Points, in no order, along strands that fork, close into loops and pass close to each other.
In the rows, 128 means zero.
Points whose rows are less than 134 apart are linked; no others are. Some points are linked to none.
K298: [153 107 163  86 150  92 159 139  95  93 102 119 112 131 108 125  87  78
 142 108 106 139 133 125 136  80 102 137 122 103 121]
K91: [136  96  79 158 140 113 135 140  89 191 123 148 141 157 101  88  73 103
  94 141 128 124 170 155 122 149 142 115 184 125 120]
K340: [115 178  80 105  91 129  67 148 110 135 103 101 159 153  99 134 103 108
 138 118 121 173  93 121 107 104 120 124 121  99 151]
K651: [124 189  91 103 157 152 105 144 149 136 125 157 116 160 142 175 140 103
 166 113 158 144  71 157 103 125 159 110  99 123 165]
K930: [131  98  97 134 172 143 170 154 186 153 144 142 142 115 160 137 146 186
 160 121 126 103 153 133 176  52 135 101 155 129 157]
K38: [157 104 145 121 120  95 116 134 118 119 139 130 176 115 141 103  94 144
 188 115 122  99 125 114  87  96  81 125 146  78 134]
K203: [143  88 162 104 137 230 133 114 117 163  96 163 133 119 122  92 157 166
  95 131 138 158 105 104 134 136 139 126 101 149 130]
K376: [168 127 157 151 128 170 123 121 130 163 135 150 142 123 150 142 119 102
  99 107 187 129  92 153 103 157 138 130 150 119  96]
K856: [107 151 185  61 124 113 118 150 164 104 125 131 116 129 129 130 181 141
 135 145 131 131 150 110  98 132  79 149  84 132 124]
K438: [122  96 141 109 102 142 146 123 127 115 159 116  92  97 133 116 121  94
 149 112 131 111 125 156 132 113 182 155 150  99  94]
K683: [129 162 103 115 107  61  51 143 127 159 130 139 107 149 178  77 100 104
 208 128 135  84  98 170  89 146 113 111 124  64 160]
K143: [118  96 134 133 180 105 151 132 222 148 122 142  95 104 153 173 104 171
 164 111 109  83 156 134 172  90  63 102  59 155 127]
K374: [167  93 161 134 126 116 119 109  73  90 129 129 184 142 122  98  93 136
 167 105 110 130 102 114  73 113 112 140 170  89 125]
K59: [ 62 145 135  76 179 168 163  73 127 105 146 164  86 136 130 170 176 114
 120 155 143 152  99 130 116 184 137  97  71 157 145]
K449: [185 110 183 153 184 128 197 140 127 139  72 132 131 103 158 153 121 131
 116 123 143  97 114 135 167 100 128 124 108 137 145]
K521: [134 115 209 133 113  99 156  88  95  73  92  93 119  83 117 128 119  73
  95 132 142 142 111  99 143 154 134 151 105 116  91]
K941: [120 151  98  85 145 152  97 158 188 138  91 137 132 103 113 138 157 143
 144 125 138 134 127 145 115  94  89 123  56 114 143]
K658: [141 130  84 163 141 171 109  88 114 107 153 136  75 148 108 114 116 139
 112 105 133 125 157 101  88 203 181 147 173 238 114]
K464: [128 116  84 177 127  67 109 152 173 144 165 155 146 116 134 126 143 142
 159 108 113 102 129 132 113  88  94 134 119  53 187]
K626: [142 154 170  88 132 133 115 139  77  80 109  93 142 158 111  60 108 112
 128 150 118 154 139 123 107 130 117 145 192 155  74]
K338: [174 140 115 190 176  83 125 207 156 155 106 173 127 141 156  89 131 130
 156 113 146 112 107 150 117 133 115 122 181 106 147]
K347: [167 130 180 128 161 112 173 142 128 124  66 125 143 105 146 116  81 115
 149 100 122 119 113 123 142  64 107 119 131 113 122]
K75: [173  79 118 145 118 195 123  94  88 137 114 156 141 170  85 105 131 174
  86 102  78 136 134 127 119 129 150 165 180 171 129]
K235: [147  94 175 140 130 187 171  97  89 106  85 107 129  77 109 110 133 107
  83 135 126 130 130 125 188 110 190 154 116 125 130]
K155: [111 135 196 146 118  86 137 124 178 110 102 133 105 112 157 190  94 160
 118  81 108 126 149 129 166  89  65 112  49 118 114]
K586: [151  52 108 136 122 121 150 111  61 175 175 142 155  96 153 135 120 115
 138 108 121  78 162 159 165 154 143 155 198 125 118]
K722: [ 74 180  86 106 157 140 115 140 169 153 186 139 134 132 118 190 160 115
 143 134 128 136 112 150 102 156  83  89  61 132 141]
K348: [151  68 131 131 136  65 119 106  81  83 145 104 100 104 126  62  75  69
 127 141 146 130 159 128 131 132  95 141 183 123  75]
K505: [160 109 110 128 200 185 202 137 108 133 121 141 131 149 137 128 133 168
 120 158 128 111 133 143 170  93 154 105 120 156 167]
K196: [137 165  78 108 109 172  56 131  84  57  59  70 172 125 116 116 149 136
 130 122 135 153  60 149  95 127 130 173 132 104 137]
K475: [161  83 143 142 192 127 196 129 136 162 102 148 131 119 146 135 129 163
 142 141 135 106 119 118 131 107 127 123 105 138 163]
K675: [133  55  96 119 112 129 123 120 132 139 158 143 152  72  97 143 162 118
 104 121 155 152 165 121 149 132 105 150 145 107 117]
K210: [152 160 202 144 119  87 159 145 160  81  99  90 116 127 164 169 106 164
 125 115 120  99 126  87 180  87  97  99  79 141 143]
K598: [157 111 123 161  99 145 141 160  80 119 149 140 172 155 101 139 116 139
 107  93  91 135 153  91 143 140 143 137 191 123 146]
K221: [109 179 139 106 136  93 137 108 129 133 101 153 109 179 140 126 117  88
 105 152 155 135 137 144 100 135 170 127 128 125 143]
K401: [156  82 118 168 162  97 196 103  87 159 141 142 121 103 162 154 119  91
  99 148 146  80 135 168 178 144 154 118 116 109 141]
K746: [165 108  80 134 164 152 124 184 125 131 159 174 136 142 134 121 140 113
 148 112 156 105 151 180 140 141 146 124 179 116 138]
K531: [168 148 168 124 135 128  91 152 110  94 110 119 157 129 139  78 123 108
 142 126 152 154  88 149  87 124  92 144 191 113  68]
K821: [ 69 147 183  92 121 190 130 139 138 160 137 132 127 109 146 166 185 154
 164 124  93 143  93  91 127 174 152 105  89 159 124]
K808: [137  71 133 111 133  76 112 128 157 118 129 129 160 101 163 125 146 164
 115 110 136 162 144 142 182  36  53 106 160  99 111]
K848: [ 72 138  83  81  82 151  72  88 125 154 142 128 124 116 106 162 159 102
 151 147 144 141 147 127  85 191 151 151 121 161 108]
K351: [134 100 127 128 159  66 134 162 174 147 149 138  98 128 162 146 102 156
 156 113 103  78 183 162 165  77  48 107  98 127 130]
K450: [154  80 194 160 149 132 180 117 106 132  63 112 153  60 142 126 142 114
  83 129 128 125 117 139 198  90 155 134 121 114 126]
K544: [117 204  91 120 121 202 107 140 145 137 125 156 122 149 133 155 176 119
 123 117 151 181  72 136 132 147 175 123 128 149 134]
K45: [ 94 134 123  91  85 104 115  97 133 102 163  90  94 136 115 135  71  84
  84 126 141 131 192 119 157 103 120 101 103 129 104]
K392: [139 124 127 164 138 115 141 145  72 176 129 111 114 169 133  84  60  91
 105 153 130  90 151 173 144 158 170 101 169 134 116]
K566: [106 130 147 102 173 167 170  68  90 123 142 139  92 138 118 175 136  97
 114 153 155 146  90 119 113 209 151 121  88 178 135]
K316: [151 121 172 167 143 166 142 112  77 110 115  91  89 136  92 110 123 114
 122 110  85 103 119 144 134 147 209 201 180 170 114]
K898: [107 134  96 120 117 169 126 127 158 152  97 161 142  92  91 120 166 106
 104 143 144 146 140 149 100 175 152 151  99 114  93]
K820: [161 122 168 140 123 137 170 137  81 135  91  87 121 148 116 113  97 130
  68 137 114 171 105  96 186  83 125 113 135 138 132]
K806: [153  60 125 133 215 100 192 125 144 163 132 175 113 117 161 166 143 156
 142 134 152 105 115 149 136 125  78 101  99 136 158]
K633: [161 134 144 108 183 117 154 168 166 105 145 164 105 160 144 160 124 143
 171  98 133  97 133 116 125  93 109 118  95 120 179]
K420: [148  48 122 122 115  85 121 110  85  95 171 126 162 123 140 114 136 136
  91 128 162 126 171 111 174 117 125 144 214 114 143]
K304: [ 57 170 149  42 102 142  89  93 142 122 114 152  96 129 141 174 186  77
 121 149 132 160 171 112 159 129 110 126  83 159 126]
K220: [123 149 212  96 125 116 143 148 149 120  95 109 115 129 157 108 173 154
 136 157 137 133 115 113 100 141 119 148 128 150 105]
K97: [117 168 127  97 103 147 103 143 112 175 101 112 148 147 120 129 112 120
 164 123 111 157 100 136  86 120 144 129 146 133 119]
K501: [138 114 128 112  83 181 105  88  84 122 103 130 139 173  77  82 128 167
  98 122  86 174 118  92 104 128 136 167 158 159 114]
K104: [160 127 109 134 113 122  96 156 123  95 137 143 149 170 102 105 122 143
  96 113 140 188 117  87 137  83 103 120 155  89 170]
K89: [129  83 106 122 164  43 161 133 116 156  95 156 156  95 119 132 137 111
 120 111 104 160 150 137 170  73  92 145 154  91 143]
K716: [154 118  65 157 135 145 130 153 100 130 153 170 143 155  81 144 117 111
 102 109 139 146 159  95 129 179 139 140 166 142 148]
K638: [ 78 194 117  66  90 186  74 158 147 169 116 129 133 128 126 144 177 139
 134 127 119 177 103  95 156 120  89 108  68 153 126]
K595: [132 135 135 118 108 168  83  79  90 105  96 121 157 138  98  87 106 110
 145  98  90 136 104 155  76 119 171 171 182 127  88]
K157: [139 168 113 115 111 185  71  98  99  80  68 113 173 110 108 105 138 111
 150 104 127 156  68 158  87 109 159 175 153 109 110]
K629: [131 111 115 112 160 107 168 131 142 130 127 162  85 130 114 161 121  77
 107 122 145 125 162 152 144 137 126 131  86 113 117]
K395: [153 121  86 162 126 118  99  91  86  94 117 123 146  73 103  90  56  64
 132  93 161 151 156  95 105 138 123 142 185 149  78]
K206: [135  58 124 101 123  85 130 121 104 102 148 113 162 125 135  99 130 146
  89 148 132 149 175 126 176  65  94 116 182 106 130]
K677: [129 121 116 120 126  98 159 173  93 137 181  93 105 146 118 154  79  84
 118 133 115  84 184 131 184 143 122  92 117 134 125]
K669: [ 83 143 167  86 107 114 123 117 171 155 158  95  98 152 165 150 114 149
 135 137 122 115 136 139 129  87 117  82  79 131 124]
K837: [137 107 133 155 104 157 143 123  95 122 149 112 113 123 123 105 105 109
 131 111 105  88 143 165 132 134 204 159 195 129  98]
K710: [ 98  93 167 122 122 136 149 129 167 123 115 162 143  55 121 136 168 119
 104 117 121 120 147 125 136 133 132 128  75  74 117]
K99: [144 130 158 140 127 124 159 168  96 107 157 117 128 171 118 143 123 148
 140 117  98 108 132  91 127 138 153 132 140 119 172]
K811: [140  90 118 141 161  52 149 161  81 159 110 142 174 128 130 101 115 110
 124 122 109 141 154 134 165 104  99 130 210 102 141]
K755: [ 80 202 105 121  89 107  61 130 161 149 126 101 153 144 121 169 140 121
 127 125 118 174  96 110 112  90 100 112  83 105 170]
K762: [132 116 165 160 105  76 166 137 147 103 148 109 103 118 174 107 139 143
 113 145 123  87 140 147 147 105 137 123 123  80 116]
K307: [124 137 134 170 105 181 104  60 105 134 129 104  75 120 111 128 129 136
  99 100 111 130 133 101 107 198 192 163 171 245  82]
K142: [ 98 178 151  99 129  97 122 134 146 176  62 113 140 125 132 139 105 112
 171 122 105 171  87 114 101  92 111 107 112 125 118]
K532: [108 147 176  94 100 126 138 100 118  86 102 111 137  99 117 124 127  84
 104 121 127 169 122  91 136 132 124 127 110 108  88]
K528: [104 133 206  93 116 162 144 122 127 113  80 113 155  80 133 114 126 128
 145 107 104 153 102  90 139 105 130 107  98 107 103]
K188: [150 115 150 105 125 110  98 124 158  60 118 118 145 120 153 116 107 152
 129 104 127 176 112 130 157  33  61  84 120  96  79]
K874: [ 90 166 138 114 184 127 178 117 151  86 146 151  51 153 135 184 170 119
 103 137 129 162  94 141 146 159 131  98  72 149 138]
K732: [ 96 163 135 162 126  73  88 120 236 141 161 131 112 123 146 167 107 135
 159  88  98 105 126 140 124  81  72 125  58 119 163]
K713: [131  73 119  91 135 101 143 121  87 118 133 104 104 118  88 126  68  74
 127 112 109 153 158 113 168  74 114 131 144 117 118]
K627: [132 103  77 120  96 145 115  79  99 149 124 120 135  88  89 123  54  79
 119 108 164 142 172  89 101 144 137 139 137 146 102]
K778: [ 53 194 149  87 117 136  94 111 188 137 149 133 127 157 144 142 198 156
 155 155 105 151 137 103 109  95 106 133  85 150 181]
K489: [135  91 102 139  90 131  84  68 106  99 126 131 138 130 106  61 103 124
 141 126 114 129 120 169  68 122 171 167 191  96  88]
K67: [136  68 141 153 117  91 155 114 107 169 130 123 175  63 170 106 130 135
 140 113 112 124 117 145 160  87 114 125 188  82  95]
K829: [151  97 125 153 153  94 181 121 116 136 119 156 105  97 136 133 121  66
  98 122 156 107 155 158 158 132 149 152 138 104 112]
K363: [114 161 115 163 109 155 119 122 103 125 181 141 132 192 144 152 116 134
 107 125 134 117 117 135 109 214 182  88 175 164 118]
K411: [117 132 155 155  67 158 156 125 126  80 147 117 173 110 121 116 157 164
  89 131 106 128 154 104 135 133 155 140 149  96 103]
K989: [151 112  55 182  87 128  46 176 102 115 122 106 190 133 126 123 124 169
 147 101 117  90  99 162 106 139 122 133 166  76 163]
K41: [141  99 111 148 140  92 152 184 142 143 132 138 114 135 106 109 155 135
  78 148 126 177 146 127 149 112 107 136 170 116 113]
K15: [145 142  82 160  60 145  54 139 120 104 129 139 182 152 121 112 125 158
 135  98 108  93 118 168  79 149 156 130 179 102 121]
K507: [ 90 165 201  67 137 104 127 127 158 109 125 125 105 145 151 165 170 139
 113 150 120 109 171 123 139 133  69 123  48 159 134]
K969: [110  91 106 130 143 136 162 163 175 161 170 123 105 111 139 150 159 159
 123 122  98 139 146 153 180  65 134  98 126 110 132]
K336: [ 88 146 209  82 105 173 114 131 120 150  87 132 141 102 134 127 166 143
 157 115  92 172  79  64 120 147 139 132 104 140 131]
K283: [105 117 129  98  94 137 145  87 134  73 159 108 104 107 104 138 112  93
  78 129 142 113 209 101 171 108 136 130  82 118 130]
K355: [125  60 125 136 134 150 145 129 153 155 126 174 159  73 121 130 200 160
 105 132 135 144 141 128 132 132 123 145 123  94 133]
K907: [153 142 142 164 149 180 179 108  97 133 128 110 127 142 140 144 113 128
  71 167 158 109 105 157 162 150 180  96 108 158 121]
K268: [128  99  80  96  92 149  88 136 128 113 164 111 130  94  70 128 134 105
 123 117 143 157 159 106 125 126  94 155 123 124 115]
K402: [100 129  90  89 124 190 101 134 158 144  92 155 157  91  84 112 180 140
 124 142 124 140 143 138 107 140 133 146  64 105 135]
K622: [167 103 163 182  92 149 156 110  56 124 146  86 149 114 113 166 108 117
 101 131 121  96 115 110 163 167 185 142 130 144 130]
K741: [115 129  65 115 100 109  37 163 100  69 153  89 148 144  79  93 129 127
 173 123 107 120 124 152  92 133 116 162 153  82 143]
K805: [137  96  89 138 160  55 125 145 169 140 121 176 132  92 126 148 161 125
 143 102 115 132 141 154 145  68  78 152 104  69 165]
K319: [127 170 136 146 156 118 175 103 112 112 101 105  97 163 134 138 132 119
  77 196 147 118 106 162 152 144 193 105  77 153 145]
K125: [123  74  79 134 138  73 131 142 125 143 159 121  56 123  89 134  83  67
 124 100 121 157 165 109 166 105 142 131 147 126 138]
K156: [142 167 115 163 165 193 164 135 137 152 125 160 145 175 145 123 119 174
 111 128 130 133  96 141 107 136 165  92 150 153 139]
K585: [130 114 152 124 135 143 166 164 156 122 139  98  69 144 137 127 155 160
 100 144 115 149 116 136 172  86 151 111 114 136 125]
K195: [ 96 174 123 131  84  96  94 130 183 125 137 129 146 140 165 102 152 162
 149 151 140 108 124 150  74 120 135 127 137  95 121]
K301: [143 152 210 124 111 100 121 132 149 120  99 108 148 108 181  91 131 144
 161 136 151 117  93 127  81 130  99 131 161 125  72]
K921: [138 178 115 174 155  73 134 193 206 147 109 158 109 154 159 117 105 138
 161 118 140 103 123 129 133 122 115  84 134 117 133]
K701: [ 91 215 136 107 111  91 100 130 168 153  92 126 139 154 156 167 115 118
 149 124 124 157 117 110 122  86 107  93 108 125 144]
K26: [144 134  84 180 102 138 106 153 192 145  79 118 201  81 116 114 126 196
 179 123 114 108 109  96  97 123  88 138 147 121 118]
K910: [ 77 186 149  67  99 165 133 107 100 136 118 131 124 144 136 154 174 108
 122 158 127 143 159  89 153 167 138 129 112 173 119]
K757: [ 94 141 146 114 143 135 170 117 136 130 122 134 114 162 110 117 176 168
 105 179 108 131 140 105  98 152 144 145  74 139 155]
K58: [122  98  88 123 168  84 153 152 164 167 130 171  99 113 103 159 145 107
 127 115 112 135 155 167 136 103  86 135  75  92 137]
K326: [124  88 107 166 157  58 153 130 149 152 184 161 144 126 166 125 137 158
 149 123 106  68 169 132 150  94 103 119 133  75 193]
K549: [ 78 168 138 120 140 138 148 117 202 164 147 115 125 135 169 155 126 169
 180 144 125  95 113 110 121 118 132  78  96 159 128]
K13: [138  81  66 162 102 110  71 119 119 100 154 127 101 110  92  81 108 101
 143 106 143 148 128 132 105 132 164 170 200 113 122]
K682: [131  83  78 146  97 145 119  94  83 155 151 114 134 144  99  98  51 116
  97 126 129 113 185 125 121 153 161 124 180 163 108]
K31: [ 60 171 135 141 153 162 175 104 147 138 159 113 143 137 157 168 147 199
 183 156  90  94  98 115 106 171 143  73 110 180 141]
K3: [151 170 105 174 162 175 131 143 161 180  92 149 152 172 136 110 108 191
 156 121 108 115  94 136  84 137 154 108 167 181 126]
K553: [ 94 140 194  63 101  95 119 110 116  86 136  86  88 130 110 158 134  97
  91 145 119 133 174 101 160 144  81 137  64 159 112]
K94: [128 127  85 104 113 158  82 113 146 127 144 123  60 128 102  94 141 115
 117 141 184 172 138 116  95 163 153 157 153 188  99]
K559: [178 143 173 151 129  99 168 163 125  74 116  99 147 127 156 151 126 165
 117 146 130  72 148 113 189  84 125 106  93 125 170]
K579: [164  90 113 157 112 148 114 116 106 170 125 156 159 101 122 119 118 108
 115 108 159 125 120 167 100 149 136 159 174 103  97]
K809: [125 147 147 179 111 130 129 136  96 124 161 121 128 190 152 129 133 157
 118 133  94  77 122 161 104 207 189 112 178 163 110]
K302: [120 149 141 111 186 130 169 154 166 109 165 151  85 159 134 171 159 146
 148 118 120 130 111 122 123 125 117 108  73 137 163]
K100: [123 125 190 143 120  84 172 111 137  96 112 107  89 115 153 129 159 128
 114 156 131  96 111 145 129 128 171 149  80  98 133]
K504: [123 123 194 136 116 117 165  99 107 123 120  92  82 107 149 115 135 100
 135 140 124  95  97 161 130 133 205 164 120 117 113]
K567: [ 80 182 112  84 124 153 150 108  96 133 142 115  88 145 132 168 143  87
  99 174 148 149 159  93 170 195 128 104 101 217 106]
K996: [110  86  73 161 114  59 110 135 128 134 149 132  83 131  94  75  94  83
 124 127 118 162 136 142 135 102 145 133 175  75 124]
K773: [129 171  90 122 105  96  45 155 117 120 105  99 135 135 168 115 126 115
 187 130 155  96  60 175  83 140 130 141 137  82 156]
K760: [133  99 134 163 161 121 196 101 122 111 166 123 136 128 152 147 149 185
 129 183 137  61 116 146 112 161 144 104  71 125 163]
K44: [152 113  67 134 174 164 150 137  97 125 163 155  97 151  89 140 102 100
 105 126 159 150 158  95 149 177 134 119 143 182 143]
K250: [159 144 192 144 114 116 154 163 108 111 115  68  88 154 138 130 121 137
  87 147 124 153  91 112 177 107 148 117 126 142 132]
K28: [126 147 147 141 100 132 130 124 114 132 140 134 130 163 163  93 108 139
 141 127 120  78 132 171  89 147 188 129 170 111 111]
K610: [ 73 172  72  99 105 153  79 135 140 154 172 120 153 115 107 191 171 100
 149 133 126 130 124 138 104 181 121 131  78 132 134]
K369: [ 98 181 129 140 128 144 156  75  87 141  90 107  99 176 121 126 120 102
  77 186 133 153 127 117 146 160 208 134 122 187 139]
K542: [152 127 108 118 121  43  71 146 125 123 139 155 101 127 162  64  93  96
 190 114 113  89 140 176 128 113  55 108 115  45 139]
K799: [172 103 103 164 150  60 115 159  87 152 101 159 179 107 127  91 114  97
 144 113 123 146 107 141 119 120  76 144 188  73 127]
K182: [125 116  92 111 188 181 182 107  85 125 157 132  82 152  94 150 113 110
  99 153 144 153 117 117 141 179 134 105 106 188 137]
K689: [136 117 145 111 124  49 109 142 155 119 150 147  85 152 168 100  90 129
 156 121 126  75 165 170 124  93  72 109 105  82 137]
K191: [143 155 148 112 107 124 104 138 147  78 129 121 146 151 128 111 126 152
 112 112 135 183 107  82 133  64  77 105 117  97 134]
K576: [134 116  83 137 109 122  73 115 128  95 112 117  99 124  71  62 129 115
 114 139 144 193 129 118  81 140 144 183 185 153  96]
K445: [124 102 120 120 153 132 182 152 102 155 184  98  94 121 126 183 107  93
 118 139 130 111 134 150 165 176 115  85 107 153  90]
K85: [ 99 136 168 155 133  88 111 117 238 125 129 138  86 109 158 179  87 170
 167  79 107  97 150 145 161  86  70 123  57 139 118]
K973: [125 146 132 108 121 121 134 143  83 127 149  85  94 179 130 127  59  84
 110 149 144 101 159 130 164 145 169  84 134 151 134]
K277: [ 88 217 109  91  90 196  86 130 140 165  99 146 148 132 160 172 184 132
 152 124 134 180  82 106 144 119 147 105 110 154 142]
K596: [168 108  98 186 145  42  97 198 129 170 118 171 145 128 142  92 132 129
 158 114 138 129 107 135 128 134  80 122 180  76 160]
K24: [183 112 148 170 133 127  93 126  66 114 107 164 188 142 126  90  86 111
 159  77 112  98 106 150  84 134 128 149 209  93 126]
K571: [107 117 148  74 103 211 105  76 113 156  99 150 113 144 111  91 142 138
  85 152 150 177 116 105 118 159 156 140 103 170 114]
K290: [119 156 173 130 129 105 158 134  97 119 103 115 102 155  99 135 147 103
 114 147 109 159 116  89 103 177 158 178 141 149 134]
K822: [113  92 131  77 111 174 122  92 128 124 153 124  86 138 108 122 138 129
 104 151 166 142 149 109 118 156 146 136 103 161 114]
K21: [149 155  91 168 121  83  96 168 113 154  78 121 178 111 122 103 103 112
 150 127 123 145  74 144  83 128  92 134 141  79 116]
K366: [154 130 115 145 127  85  86 158 162 101 128 109 179 101 135 126 109 146
 196 104 129 122  94  95 106  79  51 121 129  84 142]
K339: [140 113 111 102  88 160 107 125 113 131 138 133 119 170  89  86 127 151
  78 141 138 194 127  81 126 106 113 139 140 133 130]
K575: [110 108 157 111 112 151 156 110 150  92 150 140 131  90 119 163 146 110
  91 106 130 115 172 108 172 102 124 127  66  90 140]
K388: [122 166 119 159 167 135 168 126 150 129 149 163 131 167 170 135 134 160
 135 146 150 105  95 148  82 171 157  90 128 128 141]
K417: [123 156 142 151 171 105 178 127 171  99 156 139 112 156 181 123 143 179
 154 167 149  54 127 141 101 153 139 100 100 134 150]
K749: [138  91 114 182 152  89 191 111 108 123 181 137 128 126 160 155 142 140
 101 171 138  62 140 160 160 156 143 103  96  98 161]
K291: [147 117 157 154  79 159 138  88  57 104 124  84 144 123  97 128  99 128
  88 122 109 130 139  81 136 166 163 150 156 166 110]
K514: [170  54 137 155 126 158 161 103  46 148 154 102 153  89 121 163 104 112
 118 115 124  86 147 128 179 158 165 155 169 161 128]
K208: [150  71 122 118 132  76 153 117  82 185 144 145 169  77 185 105 151 135
 154 118 118  86 146 162 167 128 110 161 204  96 123]
K828: [140 143  73 167 108 113  52 180 136  95 118  73 182 120 132 126 118 176
 163 113 129 106  81 116 102 110  79 130 133  82 177]
K227: [ 81 141 156 132 135 185 178 126 117 145 174 113 129 125 134 181 160 164
 162 123  79 119  81 115 116 183 169  93 103 155 128]
K940: [154  83 139 146 142 115 124  85  76  73 130 107 155  93 104  87  92  80
 122 123 143 170 129  91 113 140 103 152 180 126  62]
K424: [108 175  98 161  69 101  75 149 156  95 145 118 177 124 149  91 145 171
 172 127 107  94 116 153  76 125 130 138 156  72 114]
K433: [143 102  95 168 131 137 146 143 198 183 113 129 180  99 121 129 100 186
 189 123 116  95 131  76 146 107  94 124 167 145 131]
K394: [138 111  98 136 113 175  87 107 134 147  78 149 145  83  85  96 145 103
  97 130 166 160 121 155  88 165 145 180 140 124  84]
K133: [137  95 140 102 175 221 143 119 142 182 107 160 132 124 133 117 140 175
 129 140 147 142  92 146  98 141 126 101 102 162 120]
K804: [117 126 141 144 111 116 141 140 187 114 155 133 117 126 154  99 159 174
 134 139 134 105 133 144 100 101 141 135 128  86 124]
K144: [156 152  93 153 134 120 127 160 117 167  91 159 192 125 109 138 111 132
 171 108 112 105 112 129  66 147 110 149 128 102 144]
K523: [ 94 122 147  75  98 110 106 120 157 119 175 105  72 160 134 147  96 114
 105 126 127 124 170 167 151  80 112  99  91 121 110]
K937: [138 150 117 164 138 192 144  96  93 127 159 125 119 166 130 141  94 114
  80 133 155 119 125 142 132 189 190 105 160 183 111]
K102: [145 117 147  91 123 111 131 137  94 102 127  89 102 135 108  80  94  89
 111 153 145 123 164 131 121 144 118 150 166 154  79]
K256: [168 111 141 193  91 172 116  63  69 106 106  80 105  96  94 118 105 151
  82 115 108 109 150  87 137 175 181 167 146 235 107]
K165: [164 136 118 114 117 123  99 144 128  92 106 148 159 107 102 144 143  98
 139 103 158 147 100 118  96 126  98 169 113  77 140]
K308: [142  98 165 163 109 125 164  80  93  74  89  97 124  79  98 104 135 103
  71 164 143 122 139 110 151 145 177 172 113 123 119]
K890: [137 102  75 139 127 158  90 107 126 132 172 139  78 145  93 126 138 131
 130 123 148 153 128 119  70 207 154 160 161 194 114]
K845: [ 95 143 100  54  74 180  60 129 127 129 144 111 125 118  79 114 150 120
 111 127 135 185 129  84 147 127  81 135  82 149 114]
K390: [ 40 173 142  63 112 123  86  95 159 151 105 141 121 126 135 165 189 104
 156 164 111 166 141 129 116 101 122 130  82 128 158]
K145: [117 129 134  81 170 160 144 133 175 169  91 171 123 117 132 142 147 140
 119 145 153 142 124 142 110 140  93  91  53 138 118]
K124: [118 139  90 173 154  95 116 143 224 154 176 148 136 117 136 153 131 150
 155 108 118  90 138 125 126  86  70 113  77 106 179]
K618: [129 172 167 119 129 147 137 117 154 155 120 153 125 125 179 170 151  99
 110 118 180 140  87 149 112 168 140  93 115 132  93]
K948: [160 135 157 149 173 134 178 141  85 119 102 122  92 142  91 118 128  89
 110 145 119 121 128 135 131 155 179 185 141 154 139]
K774: [ 83 166  75  70  96 167  48 100 104 145  72 133 130 136 117 159 192 105
 153 172 152 170 113 138  99 158 145 170 126 163 146]
K600: [144 139 113 165 100 164 110 133 171 166  73 136 181 123 117 114 136 208
 158 117  89 122 103 119  73 136 133 134 153 155 111]
K678: [154 116  80 173 172  84 145 171 206 170 124 156 143 125 150 126  97 161
 180 128 141  87 133 101 155 109  81  94 155 139 146]
K975: [152 103 116 129 174 133 172 173 117 129 128 129 138 158 148 108 119 165
 135 143 119  95 166 146 177  73 160 102 169 134 175]
K839: [111 195 151  95 108 115  81 142 163  62 149 100 164 147 138 108 148 159
 153 121 109 153 120  84 111  70  67 116 118 110 140]
K871: [113 144 142  79 128 125 140 121 112 105 155  92  69 138 115 170 134  92
  90 157 147 128 171  94 165 182 108 119  68 196 116]
K777: [ 91 196 153  97 114 136  94 132 201 110 152 112 140 154 136 120 151 164
 153 124 103 127 150  90 120  62  80 128  84 146 171]
K83: [106 161  58 121 162 140  97 165 163 149 178 131 108 152 119 186 139 122
 159 115 128 134  80 164 114 119 109  95  66 112 176]

A fork is a point with three links, a tip a point with one. Leave the first point through the second and follow the links. Name the first fork or tip that comes.
K145 / K941: K618
K638 / K277: K774
K871 / K553: K445
K402 / K941: K94

How many points has the smallest loop of links through each point below? Write - if it is on no loop.
K338: 21
K340: 5
K210: -
K355: -
K777: -

A piece is all that can be reached along the links. How many separate loops has the piece of each point below (a circle has one, a figure eight two, a Y none), and how many tips (points with one link)?
K3: loops 1, tips 4
K235: loops 0, tips 6
K973: loops 0, tips 3
K302: loops 0, tips 2
K319: loops 0, tips 3
K340: loops 1, tips 0
